A landscape with many peaks, sampled at points; each row gives a point and its height.
From any point a climber steps to the highest of the 5 points nearest to it. It stops when none of these is higher. Distance is the straight distance between rows; heights are no part of it.
j300 (h 5.39): [-13 -23 -21  -7  -9 -11  15   0]
j126 (h 4.41): [  7 -26 -29   1  -5  21   5   9]
j263 (h 6.98): [ 26  26   9 -59  -6  -2  -9  -6]
j688 (h 3.88): [-27   3  10  15   7 -24   2  -7]
j925 (h 1.02): [ 12 -34 -18 -23  -3  28  13  -5]
j257 (h 5.74): [-20  -4   6 -19  -6 -27  18 -13]
j982 (h 5.01): [  4 -28 -28  -6 -16   7  19  13]
j188 (h 6.66): [  9 -12   9 -51 -15   3  14 -19]
j887 (h 2.54): [ -2   3  26  12  16  20 -18 -16]
j711 (h 4.35): [ -3  -5  10   8  17  28 -12 -14]
j13 (h 5.83): [ 16  30  20 -40   0  -2 -13  -6]
j241 (h 6.48): [ -8   7  12 -18  -1 -20   4 -22]
j318 (h 2.27): [ 33   0 -32  18 -20   5  11  30]
j606 (h 3.78): [-10  -3   7  36  14  17 -10   7]
j595 (h 3.17): [ 11  12  20 -35   1   6  -5 -20]
j114 (h 3.99): [ -8 -38 -15 -32 -26 -12  28  -1]
j307 (h 3.58): [  4  -4  11  -7   9  26  -5 -22]
j632 (h 4.36): [ -8 -11 -23  20   1   0   6  13]
j825 (h 3.07): [  4  -9 -27  23   0   6   7  19]
j109 (h 5.20): [  8 -17 -36  14 -18 -13  23  26]
j811 (h 3.18): [  3  17  19 -23   1  -5  -5 -23]
j16 (h 7.24): [  8   8  12 -50  -9  -4   4 -17]
j185 (h 2.38): [  9  32  34 -16  10  13 -26  -8]
j557 (h 4.97): [-12 -24 -10 -28 -15 -13  19 -11]
j830 (h 3.89): [-23  10  22  31  15  -8  -7  -9]
j709 (h 5.28): [-12 -20 -25   7 -13 -19  19  15]
j346 (h 4.06): [ 18   7 -27  30 -12 -15   8  31]
j474 (h 3.80): [-17   3   5  18   8  -9  -1  -7]
j513 (h 7.07): [ 16 -14 -30  15  -5  10   6  23]
j832 (h 2.08): [  6  35  41  -9  10   4 -22 -14]
j456 (h 2.75): [  2  51  20 -28  -6 -34 -12  11]
j309 (h 2.15): [  1 -36 -12 -29 -12   8  20   0]
j529 (h 4.13): [ 19  32  25 -41   3   6 -17 -11]
j815 (h 3.60): [ -6  -5 -11  31  12   5  -3  13]
j537 (h 0.75): [ 42   9 -30  27 -28 -10  18  27]
j163 (h 4.72): [-10 -38 -18 -25 -30 -27  28   5]
j362 (h 5.29): [-10 -19 -27   2  -8 -13  14  15]
j845 (h 3.47): [-16  -3   2   1   2 -11   5 -13]
j337 (h 5.04): [-14  25  19 -23  -8 -40   6 -13]
j157 (h 3.63): [-33   9  22  44  18 -10 -10   2]
j389 (h 4.94): [  8  -8 -26  19 -12  -9  12  27]
j387 (h 4.93): [  3 -19  -5 -31 -12   2   9 -15]
j22 (h 4.22): [-12   1  -9  47  16  -9  -4  12]
j280 (h 3.70): [-10  21  31  11  13  -4 -15 -21]
j817 (h 6.83): [ -3 -10  -2  12  10  13  -3  -3]
j279 (h 3.62): [-17  -1   8  29  12   4  -7  -3]
j517 (h 4.74): [  9  46  24 -35   2 -12 -15   1]
j365 (h 0.70): [ -3  25  46   6  17  12 -19 -11]
j758 (h 3.92): [ 22  -8 -27  23  -3  21  -3  23]
j578 (h 4.29): [-12  24  26  -5   1 -21  -7 -17]
j532 (h 6.35): [ 12  40  15 -39  -6 -21 -11   5]
j6 (h 5.19): [  5 -30 -34  -3 -27 -19  27  26]
j681 (h 3.51): [-14   4  10   1  10   1  -3 -11]
j294 (h 4.37): [  3 -15 -13  18   7  26  -7   6]
j752 (h 2.25): [  1 -22  -8 -12  -1  21   5 -15]
j354 (h 4.00): [ 14 -21 -20   8   5  34  -5   6]
j427 (h 0.49): [  3  17  45   8  18  24 -27 -15]
j435 (h 4.08): [  8 -14   1  22  18  38 -12   2]
j570 (h 4.57): [ -3  -6   3 -20   1  -4   3 -17]
j590 (h 3.00): [  0  -1  10 -21   1   5  -3 -21]
j420 (h 2.89): [ 22  49  29 -31   7   2 -33  12]
j635 (h 5.30): [-16 -20  -4 -25 -23 -30  27  -6]
j856 (h 5.27): [ 11   5   8 -43  -5  12  -1 -23]
j440 (h 4.47): [ -3   0 -19  43   0 -11   2  23]
j102 (h 2.99): [-12  45  25 -19  -5 -43 -11  -7]
j179 (h 4.96): [-15  -6 -19  22  -3 -14   7   9]
j827 (h 4.09): [-15   5  12  48  13   3 -14  14]
j285 (h 3.73): [  6  -6  -6  30  13  31 -16  11]
j293 (h 5.85): [ -8  -9  -2   2   7   6   4 -11]
j573 (h 5.61): [-23   0  -1 -16  -9 -35  19 -14]
j615 (h 3.34): [-15   7  23  32  20  11 -19  -4]
j855 (h 5.45): [-8 -7 -7 16 12  3  4  3]
j748 (h 2.62): [ 25   6 -30  32 -17  -8   7  32]
j719 (h 3.94): [-25  11  22  15  13 -20  -2 -13]
j818 (h 4.67): [ -7 -19  -9 -11  -1   0   7  -8]
j667 (h 3.71): [  8 -19 -13  -3   9  33  -3  -3]
j438 (h 2.68): [ -8   0  27  34  22  25 -19  -3]
j340 (h 1.47): [  7  18  34   3  18  23 -23 -18]
j399 (h 3.38): [ 32  -9 -28  21   1  31  -4  26]
j388 (h 5.00): [ 21  -6 -37  19 -19 -14  19  34]
j495 (h 3.69): [  3 -15 -18   6   2  13   3   3]

Where does a climber stop that starts at each point below?
j667 | j513
j102 | j16
j179 | j817
j832 | j241
j517 | j16
j748 | j300
j845 | j817
j346 | j300
j456 | j16
j537 | j300
j365 | j241
j818 | j817
j606 | j817
j635 | j241
j420 | j16
j6 | j300
j354 | j513

Call two points neighbours if one is among the 5 nearest of the other. Go from one point of each pair to the other, from neighbour to neighbour, staying as high as possible. Name the lowest point that can't be avoided.
j817 and j241 | j179
j300 and j241 | j557
j513 and j300 | j389
j513 and j16 | j387
